Each row is a point on a tangle of strands that fork and nearly touch. The rows are in no order.
In the rows, zero is written as 128.
Points whose rows are less than 99.6 apart are linked; no others are.
J_193: [130 140 103 102 123 107 130  53  62 113 172 112 153 136  87 131 127 127
 152 144 103 167 137 160 142 100]
J_90: [113 101 101 169 114 128 118 162 131 141  61 180 136 127  88 128 105 169
 142 147 128  92  98  99 139 140]
J_804: [ 96 174  58 145 161 164 160 172 180  98 155 160 131 157 158 119 142 101
 148 158 101 123  80 121 143 155]
J_924: [ 32  98 128 117 153 132 124  71  92 129 139  92 106 173 177 153 129 103
  99 122 132 151 144 149 123 117]
J_167: [141 124 136 123  93 134 131 113  73 131 122 109 161 115  44 156 124 147
 145 120 127 144 148 139 129  94]
J_146: [ 49  96 126 131 189 140 145  88 117 108 147 104 104 167 194 134 149 104
 110 121 140 128 130 153 117 132]
J_291: [106 140 117 119 101 103 124 173 167 119 103 162 128 120 154  97  49 191
  94 160 114  92 102  93 119 146]
J_60: [ 71 113 160 152 136 161 107  80  96 169 101 105  88 138 121 175 140  95
 117 115 140 156 117 140 125  99]
J_29: [215 106 144 137  64 144  57 158 142 184 107  99 112 146 161 117 104 135
 120  87 135 121 174 117 180 116]
J_619: [150 123 135 127  62 118 104 143  95 172 129  85 139 130  86 153  87 132
 105  94 140 122 171 124 152 109]
J_752: [129 120 161 154 111 148  84 112 118 227  82 122 105 133 106 166 142  98
 108  91 167 136 126 133 149 106]
J_176: [160 116 121 115 154  92 155 100  86  69 115 139 157 112 138  69 174 131
 119 163 134  92 129 163 107 150]
J_690: [222 104 175 136  98 147  55 159 132 181 109 100 114 127 153 143 116 124
 113  76 152 143 160 109 178 111]
J_265: [122 168  63 129 167 136 152 173 172  79 165 170 151 158 161  93 169  94
 157 179 106 103  88 135 149 158]
J_617: [181  96 174 128  97 144  86 180 139 185  91 143 143  92  94 141 119 165
 130 129 127 105 137  70 141 118]
J_605: [140 124 171 128 120 153 135 129 145 102 137 121 117  84  83 133 154 145
 129 124 113 153 122 124  83 133]
J_308: [ 95 168  72 107 120 150 164 172 182 108  95 174 131  96 132 114  70 173
 160 160 128 139  90 123 112 148]
J_436: [ 99 106 151 154 158 160 127  90 115 134 121 112  91 139 107 157 162 102
 140 109 124 153  99 157 101 116]
J_327: [ 59 123 131 148 164 158 143 110 151 126 143 117  88 143 167 140 148  98
  99 111 130 131 106 128 102 141]
J_39: [ 72 160  79 135 144 153 167 148 209 127 141 147  97 130 172 123 115 103
 111 113 121 137  93 114 101 150]
J_514: [ 93 152 134  93 106  96 137  97  69 107 163  85 105 160 157 142 106 124
  87 115 127 154 162 127 145 105]
J_502: [108 118  88 124 200  95 148  63  79 132 165 115 143 166 149 134 168  97
 176 130 145 133 138 204 142 140]
J_684: [ 87 157  96 121 118 104 148 162 173  94 120 169 129 123 158  93  90 170
  98 140 117  99  95 104 111 161]
J_964: [ 71 134  79 116 174 103 139  53  67 151 173 104 150 158 138 137 144 112
 142 134 132 147 138 179 157 138]
J_412: [158 123 149 123  67 124  87 174 176 154 115 121  99 130 157 118  85 156
  87 118 103  97 137  88 126 140]
J_82: [131 123 101 175 108 132 120 130 119 202  65 140 151 136  60 146 144 122
 128 100 162 110 121 134 138 124]
J_474: [143 130  98 141 167 145 165 135 183  79 157 156 131 116 134 103 161 113
 140 144 115 128  96 162  96 162]
J_147: [161 116 176 122  98 145 112 149  89 135 114  99 152  99  55 168 128 150
 158 115 143 141 152  90 131  89]
J_85: [ 77 126 119 177 154 170 139 127 170 148 123 141  93 130 141 136 152  85
 123 103 135 134  84 115 113 138]
J_836: [ 70 132 124 108 109 118 120  74  75 140 154  88 105 156 146 166  82 104
 115 131 116 168 160 125 155  76]
J_233: [110 150 129  79 211  86 153  60  80 104 146 101 122 162 204 104 173 104
 149 136 138 125 143 173 141 159]
J_186: [139 141 201 101 123 149 120 116 122  89 160  95  85 121 105 167 128 135
 137 121 109 181 129 100 110  87]
J_322: [172 116 117 140  52 113  84 149 118 194  99 112 144 138 105 137 104 142
 103 102 138 102 170 123 151 124]
J_936: [134 111 152 137 150 149 141 105 139 100 134 121 108 116  95 142 170 122
 136 122 112 155 107 159  86 131]
J_97: [143 141 114 125 205  99 152 144 132  97 155 135 148 167 191  88 207  66
 166 151 143  90 133 150 161 164]
J_588: [176 154 136 108 213  81 158 124 152  79 159 115 135 133 200  89 174  81
 140 172 151  98 110 171 108 172]
J_71: [135 131 184  96  97 136 138 162 158  96 143 141 141  77 115 102  85 172
 108 139 107 112 139  74  99 119]
J_775: [204 118 198 114 115 142  66 177 119 186 127 107 118  97 124 160 123 137
 131  87 154 149 134  73 153 114]
J_809: [ 80 119 134  98 202 109 152  67 100 106 149 110 117 170 189 120 165 106
 129 139 131 124 141 167 126 147]
J_647: [155  91 154 131 116 122 152 111  87  71 126 153 161  99  74  99 147 162
 133 160 121 115 155 142 115 112]
J_275: [144 115 175 121  84 123 125 176 134 114 116 143 139  91 105 112  87 173
 112 136 106  97 155  77 119 116]
J_828: [138 119  96 145 179 108 156  94  86 109 152 130 146 164 132 117 183  95
 167 134 147 119 130 197 133 150]
J_19: [152 101 132 156  90 129 109 158 131 171  68 165 149 112  75 134 109 173
 129 137 125  93 131  94 137 120]
J_284: [155 140 120 118 190 119 166 115 175  71 171 135 131 124 172  97 163 100
 124 154 132 110 101 173  94 163]
J_637: [197 108 150 115  86 139  66 201 172 173 103 140 120 101 159 119  78 165
 107 126 101 124 130  73 146 135]
J_160: [120 134 157 124  85 114 119 154 165 136 131 122 100 120 146 121  89 145
  72 107 103 106 134  95 105 132]
J_800: [132 141 124 112 224  82 156 101  97 108 151  98 137 165 202 107 191  70
 173 142 161 108 148 177 153 167]
J_847: [164 108 132 119 143 106 144 100  86  70 133 136 150 115 108 104 166 137
 133 156 122 122 135 168 102 135]
J_750: [149 129 152 162 118 147  99 123 125 222  66 141 137 130  70 162 158 112
 128  86 169 127 107 125 144 115]
J_282: [173 110  96 159 181 108 149 148 135  76 145 160 152 146 130  93 190  84
 162 162 137 100 113 168 126 151]
J_365: [117 133 116 121 105 126 130  83  71 137 142  95 142 136  76 158 115 130
 126 113 129 153 143 138 143 104]
J_947: [114 119  68 174 104 120 136 136 113 168  83 144 173 142  67 128 132 129
 123 111 151  95 132 134 139 132]
J_816: [148 140 187  96 118 124 127 114  99  55 157 104 115 133  99 144 121 140
 134 122 103 169 142 117 112  91]
J_79: [118 151 134  90  90 142 151 153 194 111 126 167 131  71 120 101  82 181
 126 153 104 127 122 100  93 127]
J_776: [131 118 182 138 109 154  67 113 114 208  99 107  83 129 138 178 117  93
 101  98 164 151 143 121 157  95]
J_242: [139 121 115 134  81 100  88 179 176 146  93 144 104 134 162 111  61 181
  96 138  98  92 116 101 128 157]
J_810: [135 102 173 129  99 130 140 142 105  94 115 145 152  93  71 116 129 173
 128 149 115 107 160 101 113 107]
J_778: [ 77 173  81 118 115 119 152 159 200 124 123 152 100 131 179 120  82 141
  97 125 130 115  90 105 109 162]
J_656: [143 104  99 164 171 130 156 122 121  90 133 144 150 151 119 124 185 102
 156 131 135 111 117 178 118 145]
J_910: [125 135 100  93 148  92 133  30  72 118 185 125 139 157 137 137 138 110
 165 151  89 163 139 182 142  90]
J_732: [ 65 140  79 129 158 109 119  35  88 176 192  93 144 155 105 156 108 124
 113 144 122 157 122 156 174 132]
J_566: [106 119  62 181 117 111 141 156 119 130  73 175 157 158  96 120 120 155
 140 136 142  85 107 114 156 142]
J_772: [120 145 116 145 125 157 151 149 193 121 120 169 118  81 108 118 141 135
 158 127 122 147  87 124  84 152]
J_777: [ 85 168  66 130 159 180 172 157 207 126 153 156 114 130 167 116 140  83
 152 125 117 150  95 138 120 137]
J_654: [ 53 123  97 126 132 132 103  44  87 177 157  89 127 155 125 170  95 109
 116 142 121 170 143 145 162  90]
J_116: [115 136 153 120  86  89 127 141 120 112 136 109 115 144 155 112 108 140
  62 103 124  99 151 102 116 131]
J_536: [150 129 158 112  85 107 138 152  61  89 141 101 161 107 105 113  74 148
 117 122 134 125 175 102 145 102]
J_212: [166 122  98 136 178  96 158 123  99  74 113 154 169 127 154  68 181 113
 144 167 146  88 121 150 123 171]
J_719: [157 115  88 150 163 143 158 152 188  76 138 178 152  92 108  95 152 124
 158 173 114 133 100 150  96 147]
J_446: [151 140 169  98 104 106 135 134  69  60 149  96 133 123 109 131  81 146
 135 110 120 156 164 101 123  87]
J_692: [173 130 195 116 111 146  89 150  96 160 116  91 122 103  89 183 135 138
 158  95 154 165 132  76 138  89]
J_923: [201 113 109 142  57 137  64 138 133 207 101 102 130 146 134 116 106 136
 112  96 137 106 175 141 175 119]
J_476: [105 134 123 164 132 162 138 131 169 144 109 156 101 107 110 136 149 116
 135 105 122 143  86 112 100 146]
J_488: [ 91 141 153 105 106  96 143 110  98 102 150 101 112 149 165 119 126 140
  64 109 131 119 147 119 113 121]
J_710: [ 92 114 157 131 114 156  83  81  94 187 112  92  91 150 131 184  93  85
 120 122 146 171 151 130 158  80]
J_250: [131 144 194 110 116 161 121 129 146 129 143 104  96  89  95 154 139 135
 132 117 122 163 120 104  90 120]
J_607: [143 133  89 133 138 159 160 156 203  99 115 176 145  72 103 116 141 136
 171 161 114 163 100 145  89 139]
J_386: [115 151  90 137 189 120 167 146 161  82 160 155 138 166 184  87 182  89
 140 139 123  96 105 125 149 165]
J_128: [185 102 148 119  93 133  60 189 162 196  91 164 126  87 131 134 103 180
 123 134 115 119 117  76 152 132]
J_94: [105 173  93  87 101 150 161 166 205 122  96 166 132  79 135 121  84 163
 154 132 116 152 103 123  90 127]
J_889: [158 116 160 122  72 115 111 162  87 132 129  89 146 126 112 140  75 143
 119  95 142 119 183  99 143 106]

A fork is a point with three links. Follow the links from the first point to the second and name the forks in between, in order.
J_732 / J_777 | J_412
J_97 / J_772 | J_146
J_617 / J_327 | J_412 J_146

A fork is a point with three links, a tip a point with one. Leave the first point through the second and follow the links. Name the first fork or tip that comes.
J_889 / J_619 | J_910
J_750 / J_82 | J_412
J_265 / J_386 | J_146
J_476 / J_772 | J_588
J_176 / J_847 | J_308

Name the points in between on the shortest way along the links from the first point to the second, in order.
J_327 / J_242 | J_146 J_809 J_233 J_800 J_97 J_386 J_265 J_804 J_777 J_39 J_778 J_684 J_291
J_776 / J_816 | J_710 J_60 J_436 J_936 J_605 J_250 J_186
J_910 / J_536 | J_193 J_365 J_167 J_147 J_692 J_775 J_690 J_29 J_923 J_322 J_619 J_889
J_116 / J_936 | J_160 J_412 J_637 J_128 J_617 J_19 J_90 J_566 J_947 J_82 J_750 J_752 J_776 J_710 J_60 J_436
J_637 / J_176 | J_412 J_160 J_116 J_488 J_514 J_836 J_654 J_732 J_964 J_502 J_828 J_656 J_282 J_212
J_79 / J_282 | J_71 J_275 J_810 J_647 J_847 J_176 J_212
